Points on a hilly landscape, in no order, each with its height.
From any point a ball takes the steepest step (drop divided by distance) to one of its 2 nearest points. It stops when none of these is lower. Distance is the straight distance between rows; heights are no part of it.
(1196):   2 -11  10   9  15 -30  47   0  16   6  14 -11   5   1  25 -14   7  -4  22   8   0 -16  36  14  22   5   3 -17   3  10  27 -31  h=589
(340):  13   1   0   7 -16  24 -28 -24  20  14 -13 -11 -37   5  27  -7  -8  -6 -26 -10 -13  37  22  20 -39   4  -2  -9 -13 -17 -19  23  h=226
(1313):   2  11  15  -5 -29  -6 -18 -21 -22  14  -2  10  13 -19 -32  18 -23  14   2  20  40  -9  -2  -7   6   0  -3  -9   3 -12  -4  13  h=298
(1203):   4  19   3 -19   0  -4   8  -7  -3  -7  27  -6 -11   4  -1 -40  21  11 -24   2  10  -8   4  -3  16   0 -16  10  -6  21  22   0  h=192
(1148):  -8  -2  -6 -19  16   8  -1 -15  16  37 -11  17  17   5  -3  12  10 -21  34 -15   3   1   1  -7 -29 -17   4  12  23  43  -8  14  h=412
(1256):   7  -3 -11   0 -18 -23  49  -6   0 -14  41  16 -10   7  -5 -21  -2  15  13   4 -22  -4  -5  -5 -34  -3  18  24 -12   5 -31   6  h=125
(1063):   2 -25  17  29 -11  13   4  12  -6 -12   8 -11  -8  14  23  14  -8 -12 -17 -10  -3   7  15  45 -30  20  -5 -36   6  -2  -2  -4  h=291
(274):  -1  -4 -22  -6   6   5  17  27 -11   0   7 -13  -9  15  32  -2   1  13 -34 -21 -23  -6  -5 -24   5  13 -14  13 -18  -9   7   6  h=360
(1544):  -9 -16 -11  -2   1   4 -17   5 -26  -3 -11   9  10  15   3  16 -32 -11 -18 -12   0  16   2 -29  -2   1  15  22  -5  -8 -20  27  h=129
(1302):  14 -28   8   3 -12 -16   7  13  26   5  33 -21   9  13  36 -26 -13 -12  -2  -6 -26 -12  13  19 -37  18  28  12   3 -25   5  11  h=619
(876): -20   3 -16 -31  -2  -1 -12 -13 -10 -19  -7  25  22   2  -6  -7 -13  24   0 -21   5   2 -10 -31  45 -13  -9  -6  -5  -3  11  27  h=281
(1119):  -3   7 -21 -18 -36 -34 -14   5 -10 -10  15   8  -5  -5  -6 -10 -28  15 -26  13  -6  -7 -33 -20  -6 -19   8  -4  17 -17 -11  15  h=499
(344):  -8  -9  -4   2  -3  11  -6  32 -28  -3 -10 -16 -20  26  33   3   9  -3 -30 -21 -19 -12  -9   4  13  16 -20 -13   0  -7  24  -4  h=340
(613):  -4 -15  -7  -1 -20 -23   3   3 -17  -7   9   2 -10  29   4  -5  -8 -19 -20 -32  -6  18   7  12 -42  -1  -5   2  15  34 -23  26  h=369
(89):  11 -41  16  33  -6 -12  21  35  10  -1  20  -7  15 -23  18 -42   2  17   7   3 -13 -33  17  12  -5  30 -11   7 -11 -23  -3   2  h=567
(139):   5 -17 -14  -2  24   7   6   3 -13 -10  -6   4  30 -18  -7  -7  15 -10   3  -6  -1   5  -9 -15  41  -4 -11  43 -12   7  -3 -21  h=618
(306): -30   2   8  -8  11   0 -10  -1   8  18 -20  23   5  15 -27  10   7  -9  31 -22  16  12   6   6  -3 -12  -3 -14  15  54  -1  19  h=383
(1511):  -6  16  -7   8 -17 -36 -36  16  -6 -18 -28  -6  -4  -3 -18   7  -9 -22  -8  16  19  14 -16  25  12 -11   3 -26  22  -6   2   1  h=529
(572): -11   5   7   0  14 -11  19   5  11   1   6  16   4   9 -41  -6  10  -3  37 -15  22   7  10  -7   7  -4  -3  10   2  48  -7  19  h=361
(650): -24 -21   5   8  15  17  25  10  -8  -7  27  24  -4  15  -1   5 -19  12  -4  -3 -14  -9   5 -11  -9   2  18  -4 -25   1  -4  11  h=234
(1377):  12  18 -16 -17 -19 -40   0  17   2 -10   2  -6  -9  -1  -5  12 -21   9  -8  -3  -2  -2 -33 -18  17  -9   5  -4  15 -13  -6   1  h=483
(155):  15  21 -16  -9  -7 -15  11  23  -6  -9 -16 -18  -9  -3 -13  25   6  16  24  -7  -6 -18 -42 -12  27   5 -12   9  10 -25   4 -29  h=461
(860):  18   9  -3   9 -10 -28  39 -10 -14  16  14 -17  -6 -16   1  18  -9  17  -1   0  18 -14   0 -11  13  18 -25  -7   2  -5   9 -18  h=255
(1474):   7   2   4  -9  18  36   4  -9  -1   7  -4  -8  23 -18   5  13  -1  22  -3  -6   2 -26 -15 -38  18  11 -26  24 -18 -19   5   3  h=165
(762):  19  -1   4   4 -18 -36  16 -15 -15   3  20  -5  -4  17   6 -12   0 -29   1 -10   3  -3   4  13 -37   0   9   9  24  25 -14   6  h=345
(890):  25  22  -2   2 -14 -33  47 -24   9  -6  14 -14 -17  10  23   6  -9  10   8  21  14 -14  15 -13 -11  13   8   8   7  -3  14 -19  h=286
(385):  21   6   2 -11  -6  18 -10  -9 -26   4 -25 -23  13   2  19  14   5  10  -9 -17   1 -35 -20 -26  20  25 -36  30 -11 -20   7  -7  h=204
(1171):  29 -26  34  35 -14  -6   6  29  13  -4  19  -3   1 -18  21 -28  -5  10  -9  24   0 -47  -9  -8 -12  34  -2  11  -7 -28   8  -3  h=578
(1350): -11 -12   9  20 -17  22 -15 -21 -23   3  -3  31 -17 -41  -5 -12  -2  22  -7  44   4   0  -2   6 -12   7  -8   0 -16 -25 -25 -10  h=430
(1247):   6  45   5 -12  15 -11  16 -13  38 -20 -12  -3  -2  20  -1  29 -25  15  12   8  30 -17  -1 -33  22   1   8  28  -5  16   7  -6  h=224
(1046):  23  32  33   3   5  -6  -6  -5  31  14  11 -21  16  -6  -9  15 -12  -4  -5  -8  30 -10  11   4 -11   7  -6 -12  19  10  26  19  h=579
(979):  14  17   6  -2   6  10  -1  10  12   2  -6 -23   3   2 -24  35   8  -2  23 -16   6  19 -12  21  -1   6   7 -13  13 -10  18  -8  h=460
(1289): -11   9  -7 -11  -7 -23  12 -24 -27  18   8  16 -10  19 -15  14   2  -9  15  10  -2 -15 -16   1   4 -18  15  -1  10  19   2 -15  h=550
(225):  16 -24  19  22 -13  19 -12   1 -15 -10  -4 -17  -8  25  14   7  -4 -23  -8 -20  21  20  28  25 -19  25  -4 -12  -5  -1   4  10  h=314
(594): -30   8  -7 -26  10  19 -17 -16 -12 -11 -16  21   6  17 -10  17   1   5  17   2  -1  -5 -17  -7  37 -14   8  -1 -14  -7  13  -4  h=310
(926):   5  19  -1 -17  -6  -4   7  -4   9  -3  28  15  -9   4 -20 -24   2  10   6  13 -10 -10  -9 -15 -24 -14  22  26   1  15  -9  13  h=60
(1019):  20  25 -19 -18 -15 -36 -16 -10  -7  -8 -26 -10  25   4 -26  15  -7 -14  28 -13  30  -3 -26   3  35 -16  -5  19   6  14   0  -9  h=612
(700):   4 -10  13  10  16   8  -1   5  -4  10  16  18  13 -36  10 -15  11   6  -6  31   3 -29 -10 -14  16   6   7  24  -7  -9  19 -22  h=219
(46):   3  11 -27 -11  15 -22  33 -30  28 -12 -10 -26  16   5  14  11   0   2  -2 -11  19  10  16 -25  30   4 -21  21  -1  31  -1 -19  h=303
(1112):  21  12 -19 -11   1   2 -14 -11 -15   5 -19   0  18  -6 -27  33  -6 -13  36   4  18   6 -16   1  12  -8  17  30   5  -9 -13 -13  h=593
(880):  19   2  19  10   4  -7   7  16   7  -5  18  -1  -8   4  -7   8  -3 -19  31  24   2 -24 -12  14  -9   0  39  11   5 -20   7 -19  h=413
(1162): -13  13 -15  -3  20 -16   2  -1  26   6   0  -8  12 -12   2  20 -19  12 -15  -1   3 -21 -20 -11  43   0 -23 -12   5   1  16 -12  h=246
(965): -23  12  -1 -13  23  24 -32 -10   6  -6 -27  14  -9   3 -20   3  11  -5  14  16   3  17   8   8  17 -18  22   0 -17  -4  -3   0  h=306
(1538): -14 -15   0  10 -18  16  21  27 -14 -19   3  -6 -19  11  -1   2  22  30   2 -26 -23  15 -10  21 -17  22 -22 -28 -22  -7  -5  11  h=354
(364): -26   5  -8  -8  -1   0 -33  -3  21  -6 -30  12 -11  -8 -10  -4 -13   4  -4 -14 -11  46  15   2  -7 -23   7 -22   6  -3 -27  35  h=334
(52): -16  15 -24 -12  15 -11   8  -8  44   5   3   1  16 -13 -18  24 -19  32  -1 -20 -12  10 -27 -27  26  -5 -12 -14  10   0   0  15  h=202
(1391): -12  12   5  -1  15  -2  23  11  33  12  37  -5 -11   6  21  -1  -4   1 -20   0 -32 -13   0  13 -19  -3  16 -27   7   5  26   1  h=324
(989): -14   4   3  14   8  17 -25  15  28 -14 -14 -12 -21 -19 -10   1   4   7 -17  -5  -8  45  15  25  -9   0  -6 -29  -3 -12 -19  15  h=308
(1115): -34 -13  15   8   4  14   1  16  -5 -43  11  24 -20  12 -24 -18  15   7   3  17 -15  16  -8  21 -13  -9  11 -14 -23   8 -23  -1  h=236
(1460):  13  -5   4   2  -7  21  -6   4  -5   1   9 -12  -6 -15   5  -8  12   3  -1  13   1  -5  -1   3 -23  16  -1  -6   0 -28   3   6  h=537
(185):  -8 -22  -2   7  -7  20   1 -26 -17  27  28  19  19 -15  11 -19  -9 -11 -16  10   0  -8  34   9 -27  -5   2  -6   5   5  -4  12  h=363
(1384):  17 -15   9   5  24  14   8   9  18   6   1 -18  24   4   6  18  11 -22  23 -23  -9  18  16  15  -7  11  17  -2   9  -7   8  -4  h=484
(1181):  -2  17   8  -6  -4 -11  38  -6  20  -2  38  -1 -29  22  14   3  -2  10   3   4 -24 -21 -18   9 -29   2  22 -17  -5  -1  21  -8  h=355
(689):  -5 -12   5  21   3  18  -5  13 -36   1 -27  -5   3 -21 -16 -11  39   9  13   4  11   1  16  13  25  15 -33 -17   2  -3   5 -22  h=161
(998):   6 -28 -13  -9  30  22  12 -10 -16   7   7   3  36  -6  11 -18  17 -24  17  -9 -15  -2  14  -5  19  -7   2  28  -9   4   0 -16  h=605
(6):   1   6  16  22 -19   9 -10 -12 -16  -5 -26   4 -33  -6 -18  27   1   2  32  10  20  22   8  30  -8   4   0 -14 -16 -30 -28  -5  h=229
(855):  18  -7 -15  -4  -5   8  17  12 -24   2  11   0 -12  11  16   7  -6   7  -7   0 -20 -12 -21 -34  -5  11   9  35 -22 -22  -2  -3  h=381
(645):  34   0  14 -10 -17  24 -19  -6 -17 -23  -3  -8   9  -2 -19 -26  21   1  12  -1  27  23   4 -14  -3   5   3  45 -17  -6   0   7  h=197
(631):  12  10  10   7  -4  -3   8  26 -12 -10  -3 -16 -19   1 -23  27  14   1  34   5   7  -8 -23  20  10  14   5  -8   7 -18  13 -26  h=440
(487):  -1 -14 -13   4  14  22  -2  14  -7   4 -10 -10 -12 -11  18 -35  52 -11   5  18 -36  -3   3  15  -5 -12  -3 -14   9  -2   6 -31  h=454
(1286): -21 -32   3  17  19  -3  31  28  -7 -17  25   8  -7   9  -4  -3   3  -7  13   1 -24   3  -4  14  -5  -8  16 -21 -11  17  -7 -11  h=199
(1048): -12  35 -10 -29  13 -22  10 -27  35 -23 -15 -10   0  28  19   9 -14   1  -8 -19   8  -9  -6 -18  34  -4 -10  17  -6  21  16   1  h=265
(1173):  -1   0 -27 -16   8   3 -15  -4  -2  12  -5 -12  -2 -12  -7 -19  37 -21   2   3  -8  22   8  22   4 -22 -11 -20  23  13   2 -26  h=476
(1486):  13  24   5 -12 -12 -19  -8 -24  -5  15   0   2  36 -25 -27   9 -24  13  -7  17  40 -14 -14 -25  25 -13 -18  10  -1   3   2  -3  h=320
(695):  18 -25   9  13  -6  -3  30  13  -4   1  27  -9  14 -20  -4 -26   9  11  23  -6   0  -4  17   4  -6  22  -1  11 -12 -18  -5   2  h=555
(1073):  12  20   9  -8 -26 -15  10  -5 -25   1  23 -11 -13 -11 -17 -15  17  19  -8   6  18 -17 -10   7   9  13 -28 -12   4   6  27  -4  h=223
(493):   7 -31   8  16 -14   7   0 -13 -20   6  29  26  12  -7  11 -17 -19  -9 -14  23  -3 -10   6  -2 -33   6  27  20  -6  -7 -15  14  h=389
(776):   5  28 -17 -10  11 -25  -6 -21  31  10   1  -9  23 -22 -14  16 -17  -2 -11  19  22 -27 -21 -11  38 -14 -15  11   1   8   4 -14  h=283
(1033): -32  10  -8  -5  -2 -33 -26   9   2 -10  -9  19  -5   4 -25  -5 -10  -6 -10  11   9   0 -10   9  13 -24  10 -22  17  16   3  14  h=515
(1078):  -4 -15  20  -5  14 -19  43  -3  19 -10  15  -5  10  23  14 -27   6   8  34  -2  -3  -7  42   0  21   6  15  11 -17   9  20  -6  h=584
(354): -28 -15   5  19  13  26 -21   8  -6   9  -9  17 -19 -12  24  -1  -1 -16 -24  38 -11  -5  10  11  -4  -9   8 -18  -6 -13  -2 -17  h=539
(488):  -7   5  21   0   3  42   3 -21  17  18 -15 -10 -30  -7  17   8  23  17  21   1 -29  19  10  24 -21 -20  13 -41 -17 -10   1  -9  h=311
(1227):   6 -14   1   7  -8  -7   1   4  15 -23  25  -7   7 -12 -20 -41  21  -8  12   1 -14  25  12  29 -44  -6   8  -7   9   5 -30  14  h=587
(1178):  -3  12 -13  -9  17 -23  36 -19  21  -6  -5   6   7  16 -17  -2  17   0  26 -20  19   9  15 -18  29   1 -13  25  -3  49  -2   2  h=336
(717):   3  25  18   0  -2  -4 -22   5  23  -6  -5 -12   4 -10 -36  -8  12 -11   8   6  31   8   8  22 -21  -5   1 -14  17  24   4  21  h=560
(240): -18   4 -14 -10  11 -14  -3  13  17  -7   5  -1  -7   2 -32  -6  26  -9   6  -9 -20  20 -11  17   7 -23   7 -22  17  27   5  -6  h=496
(1001):  -3  19   0  11   1 -14 -30  -2   3   2 -33  -7  -7  -3 -21  14  11 -35  13   6  22  21  15  44  -5 -16   7 -27  12  21   2  -3  h=544
(844):  -5 -34  12  -8  16  33  -6  -8  -9  11  -7  12  25  -2  16 -23  21 -14  32  13 -11   0  28   4   6  -6  26  16 -13 -18   4 -13  h=588
(1353):   2  -2  -8   0 -26  -7 -30  -1  -5   3   2 -11 -10 -12   2   0 -19   5 -36  15  -2   2 -10   0 -19   6  -9 -17  12 -19 -13  12  h=518
(1254):  -7 -10  -6   3   2  13  12 -12  -6  23  33  10  19   0  18 -16 -22   2 -40 -12   7 -10  38  -3 -18  -6 -10  -3   5  27  10  20  h=338
(371): -20 -20  -8  12 -19 -18  -6   3 -34  -4  14  13   2  -8  -6 -24  -1 -10 -29  10  16   9  16  24  12  -8 -19 -11  16  23  -6  -9  h=409
(276):  25  -1   6  -8  -8  -2  10   0  -7  12  26 -24  -7  17  41 -26  22 -21 -20  -4  -7 -22  10  20 -10  14  -5  -5   9  -5  37  -9  h=645
(442):   1  20  -4 -19   1   4   2  -3   7   0  22  32  -2 -10 -37  -8   4  18   9  29  -1 -17 -30 -17   9 -17  27  27   1   4  -1 -12  h=124
(814):  -5 -18  -1  23   6 -33  43  13   4 -26  39  14  -7   1 -16 -13  -7   2  12   1  -8   6  -3  10 -15  -5   9  -3  -4  14 -30  -8  h=166
(1376): -20   9 -10  -6  30   7   1  11  26  16  26  -4   2 -18   4  -1  -1   6 -29   8 -14 -18 -10  -3   5  -6  -5 -25  11   1  20  -7  h=287
(1425):  -5  -3  10  21 -14  -3 -37   7 -12 -14 -36  14 -43 -19   8 -17 -12  -2 -13   8   8  19   8  14  31   1 -13 -17 -21 -27 -20   3  h=465
(3):  -9  10  -7 -24  -5   2 -34  12   4 -27 -12  -2  10   2   6 -17  -9   9 -24  -7   4  10  -8 -25  22 -12  -9 -11  -2 -13   9  29  h=256
(317):  20  37  25 -10   3 -10   3  -4  22  -5  -8   4  -5  24  -7  21 -22   1  10  -4  45 -15   8 -27  -5   5  -1  33  -6  26   3  19  h=184
(555):   4 -30   2  18 -28   8 -22 -16 -26 -15   9  30 -12  -7  -1 -17 -11  -1 -25  36   4  14 -12  -1 -29   7  15  29 -13 -14 -32   3  h=410
(829):   3 -32  28   3   6  -6  25  -5  -3  -3  17  20  19   5  -1 -33  11   4  41   2 -11  -5  24   1   7   4  34  31 -22  -5   2  -3  h=572
(54):   9  22 -18 -14   7   2  23   2  26   9  15  -1   4 -12 -18  25 -38  37  -6  -7  -5   2 -10 -41  -5  -3   5  11  -3 -12 -15  16  h=143
(1163):  -9   6 -32  -8  33 -24   9   5  34   8   3  11   5   3  -2   7 -18  -7 -10   0 -11  -1  -4 -34   7 -15  12  28  11  26 -13   6  h=344
(500):  -2 -11  -6   2  31  32   6  33  10  -2  -5 -13   9 -13  10 -24  43   0   7  -2 -26 -13  -4  -4  10   8 -11   1   1 -10  19 -15  h=433
(941):   5 -13 -21   4  21  -6  22   4  10  12  26   0  25 -16   6 -14 -16  -2 -31  -4   0   5  19 -28   4  -5  -9  18   2  20  -8   8  h=307
(384): -12   6 -19  -5 -21  -6 -17 -16 -10  16  -8  -4 -28 -19  18   3  -4   0 -24  15 -19  10   0  25 -26 -10  -4 -34  17 -22 -18  -5  h=536
(906): -25  -1 -13  -6   7  19 -27 -17   7  15 -11  10  21 -16 -10  15 -20  16 -16 -13   7  22  22  -7  -2  -6  -9 -27  10   0  -9  33  h=359
(1218):   1 -15  17  38 -10  -4  -8   4  -3 -14 -10  -8 -23  -9   7  23  -6 -10   5  11   7  16   2  49 -25  15 -14 -39  -5 -22 -31 -17  h=262
(1364):  -1  13  -1 -25  13   8 -19  -1   0 -10   8 -14   6   9  -5 -17  13 -11 -19 -11   9   2   2  -2  10  -6  -7  12  -1  14  17  15  h=225
(13):   1 -12  21  -2   1  -6   0   7  34  -8  28  -9  14   8   8 -41  10 -12   9  -8 -15   0  21  22 -43  -2  20   1  11  10   0  23  h=601
(922):   4   4   4  12  -7  30 -21  12 -28  -1 -40 -14 -19  25  22  -2  34   3  -8 -13  -9 -17  -1  -2   1  28 -22  -8  -2 -15  16 -12  h=321
(1250):  -7  -6  -4  -3 -25 -28 -29   4 -44 -10 -15  15   2  -3   6 -20   1 -10 -25   5  18   1 -10   5  39  -8 -13   1   8  11  17 -12  h=426
(118):  -4  -1  28  19  -3  -4  -7  21   0 -28   6  16 -10  26 -19  17 -28 -12   6   2  16  -3  -6   7 -25   8  23  12  -3   9 -21  23  h=365
(1156):  -6 -15  -5  12 -12   9   4  28   3 -31   2 -10 -13  -2 -19   8   4  20   2 -20  -9  41  -4  19 -19  13  -7 -18 -14 -14 -24  17  h=335
(554):   7  -2   8  23 -10  34 -28  -1   9  20 -29  -2 -47  -6  34   3  -2  10 -19   2 -14  -4  10   6 -13  16 -13 -12 -22 -35 -12  11  h=269
(1375):   1  11  -8 -15  25  17   9 -12  13   9  17   9   8 -20   2  -7  15   2  13  28 -15 -35 -23 -13  18  -7   8  25  -2  -9  19 -25  h=176
(1193):  -8 -17  12  11  29  27   3   6   1  15  -5  -5  15  19  20  32  -5 -19  -2 -14 -18  10  10  10  -5  -5  20 -20   8   0  17 -12  h=504
(694):  -4 -26   2   2   3  -1  36  -6 -25  19  22  -1  11   3  17 -15  21  -6  15  -3 -15 -17  23  16  11  -5  -4 -19   4  17  26 -26  h=577
(712): -19   4  -8   3 -18  -1   0 -16   4  16  -5  -2 -14  -8  -5  18   3  14  -6  -3 -28  32  -5  37 -30 -13  -2 -49  20   5 -11  -2  h=554
(673):  11  -9  26  16 -14  13 -31  10   9 -17 -11  -7 -18  33   6  15 -19 -16 -15  -9  15  20   7  -2 -34  15  12   6   0  -4 -12  39  h=341
(675): -11   0 -24   1   3  -1 -26  21 -16  -4 -47   1  -6 -19  15  24  -7   1   3   6 -22  -1 -27 -14  18  -2  -2  -9   9 -42 -10 -12  h=495
(835):  24   8   6 -12 -21  -1  -5  32   8 -21  -7 -17  22 -15 -26  -9  -6  17  -3  -8  15  11 -29 -44  28  -6 -17  33 -20 -18  -8  -9  h=196
(179):  16   2  10   2  -6  -3 -21   2 -15  -2 -20 -10  25  12  -1  37 -37 -16  -6 -17  32   9   4 -16  14   9  -2  15  -6 -14  -1  18  h=175
(1481):   1   1   5  -4 -38  -3 -46 -13 -18 -10 -40  18 -30 -14  23 -29  -1   9 -22  19  10  16  -2  -6  28  -5 -10  -2 -18 -29  -4  12  h=453
(1301): -26 -14 -23   7  -1  25  -5   7 -12  25 -21   4   7 -23   9  20  -6  30 -11 -13 -16   6   4  -7  -1  10 -23 -32   1 -22  -4  10  h=385
(727): -18  20  -2  -1  30   0   6  -2  49  21  -5  11  16   7 -20  44 -19  13  14 -20  -5   6 -15 -11   5  -5   5  -8  15  20   7   9  h=245
(219):  20 -15  15 -11 -12 -14  11   4   5  15  18 -30   6  22  41 -27  11  -9  13 -11 -24 -22  15  18 -15  22  16  10  -1 -24  26  -7  h=633
(1308): -21 -12 -20   9   3  -8 -27  17 -15  -7 -51  14 -16 -12  14   5   0 -11   4   3  -7  19   1   6  35 -11   0 -23  -2 -27  -8  -7  h=480
(1561): -20 -11  -2  14  27  11 -15  14 -16   9 -12  -3  -1  12  21  30  -6 -34 -13  12  -7 -11  -1  16  14 -11  11 -16   1  -1  17 -31  h=522
(1069):  27  18  -5  -3  -6 -40  30 -17  14   9   8 -19  -9  16  22  -6  -3 -21 -10  -8  14  -3  24 -13 -22   1   0  15  25  28   7   1  h=318
(653):   3  17  -6 -22  -3  14 -12  -3  16   6  -7   0  13  14  -7  21 -26  13  -6 -28  -3  10  -4 -31 -24  -2  11  20   2   1  -9  40  h=66
(415): -18  24   7 -12  18   6  12 -20  32  29  -3   9  19  21   5  29  -1  10  -1 -26 -18   2  -5   8   3  -7  -6 -18  21  31  24   1  h=280
(71):  35 -18  -5  14 -10  -7  25  -3  -6  10  26   1   2   3  26   2 -29  -8  -7  10  -1 -10   1 -32 -14  13  21  39 -10 -16 -12   4  h=405
(1541):  -5  26  -4 -23  10 -10   8 -14  26  11  -2 -18   5  21  11  18  11   2  -6 -33 -23  12 -20  21  24  -6 -14 -20  20  23  32  -9  h=309
(1335):  -8 -14  11   8  -9  -3  20  -8   8  -8  13   0   3   0 -22   1  18   3  22 -11 -12  21   9  40 -42  -4  -2 -44  15  21 -14   0  h=571
(1183):   5  -7   3  41 -16  39 -21  13  -9   4 -36  -7 -22   0  18  -9  13  26 -26   0 -12 -19  19  -7 -17  33 -25 -22 -14 -23 -10   9  h=296
(128):   4  12  -7 -17 -11  20 -18 -21  -1  11 -27 -13 -20  20  24   5  15  -4 -15 -27 -27  45  13  16 -17  -3  -3  -8  -5 -11   0   6  h=179
(546):   4  15 -17 -11   7  -6  13 -35  -2  23   0  18  13  10 -31  22   5  -6  49   0   9 -14 -16  -9  13 -15  13  24   8  21  -5 -21  h=570
(625):   2  24 -14 -32  10  24 -11 -18  12   2  -2 -16  14 -21 -10   5  19  19   8   6  -4 -21 -30 -12  10   0 -22  13   1 -20   8 -11  h=103
(262):   7 -17 -17   6  -1   7   5  14  -4  11  30   1  18 -40  -4 -27  -8  14 -43  16  -8   1  -2 -27  -6  -3  -9  10  -6   2 -10  11  h=278
(1467):  17  13  10  -6  27  -3   3 -15  11   8   3 -15  27   1  18   1   8 -35   9   1  15 -28   9  16  21  -1   0   8   1   7  34 -20  h=382
(1258):  18  37  10 -28   0  -4  -7   7  32   6 -11  -8   2   9 -11  19 -18  -6  17 -22  21   0 -10 -23 -27  -4   2  34  22  23  -7  30  h=133
(903): -30   0  16  -2   3  30  -8  -5   4 -15  -3   5 -36   9 -11 -10  19   8   6  13 -15  13  -1  19 -10 -16  17 -30 -23   3  -3   0  h=266
(772):  -1  18  15   2 -22  23  -6 -10 -10  -4   1   8  -8 -13 -40  29 -11  33  28  11  28   5  -1  12  -7   8  -1 -16  -8 -23 -14   7  h=264
(1141): -16 -19 -11  19  18  36  16  24 -20  16 -20   0   9  -8   5   8  26  20   4 -15 -32 -26   3 -11   1  14 -15 -16  -6  -6   5 -12  h=411
(1068):  -2  -7   9   3  -9  21 -24  14 -19 -11 -33  -1  10 -28 -22 -17  18  27   3   4  24  21  12 -10  29  10 -35  -7 -12 -13  -4   6  h=130
(676):  33  -5  23   6  -7   3   0  -9 -11  -4  10  -6  28  -7 -31 -12  11 -13  19  -4  40  15  20  -3   6   8   2  24  -7  12  -4  14  h=237
(544):  -2  10 -11  -5  19 -23  37 -20   6   3   5   2  -8  26  32  19 -12  -7  -6  18  -2 -18   8 -23   9   4  14  19  -4   8  11 -24  h=317
(1270): -14 -10   3  -7   9  -3  15 -24 -31  19  15  15   5  23   5   0  13 -21  16   5  -5 -14   6  10  11 -22   8 -13   0  30  18 -24  h=564
(534):  -5  -5   1  -8 -31  -4 -46  -1 -36  -8 -25  17 -20   4  28 -20   2 -10 -40  24   0  -2 -21  -4  16  -3   2  11  -4 -13  10  -6  h=441
(145):  18  -1 -16  13  27 -34  21  11  21   3   1   0  12   5  -5  19 -23 -19  11   6   8   3   0 -28   1 -10  21  33   9  14 -22  -5  h=375
(1167):  18  -9   7   3 -17  22 -25  19 -14 -18 -23  -5  13 -19 -23 -13  11  11   0   8  22  22 -13 -24  17   5 -12  26 -17 -20 -10   3  h=160
(944):  12  11  -2 -10  17  -4  13 -26  -5  11   2  -6  14  21  25  33 -18 -22  -7 -10   5 -18   0 -14   6   3   7  22  -2   6  17 -13  h=346
(498): -23   6 -14 -22   0 -36  -6 -16 -13  10 -11  27  -1  24   7  10 -24 -10  -4 -11   0 -13  -8 -12   9 -18   2  -3  24  26   0  17  h=532
(8):   3  -3  14  19   7  27 -11   4 -15   5 -37  -6 -22  -9  -3   8  28 -13  34   2   8  19  16  22  15   3 -10 -14 -13 -17  -6 -20  h=194
(759): -14 -28 -16  15 -19 -14  -4  -6 -36 -17   7  11  -9   7  -7 -12  -2 -15 -18  -2  -2  26   5  31 -21  -5 -11 -15   5  12 -34  -3  h=391
(1082):   0  -7 -13   5   8  19 -10  19  -9  11   6   9  11 -33  10 -34  16  17 -38  22 -18 -21 -20 -34  -3   2 -12  22  -3  -7   1  -8  h=252
(310):  13   8  32  16  -7 -26  20  13   9 -21  17   9 -18  31  -2  12 -26 -19  22  10  18 -27  -5  12 -23   6  30  14   7  11  -5   2  h=386

For each start below, name the point where the ball stops.
(880) -> (1068)
(306) -> (653)
(1148) -> (653)
(1173) -> (989)
(965) -> (926)
(71) -> (128)
(488) -> (926)
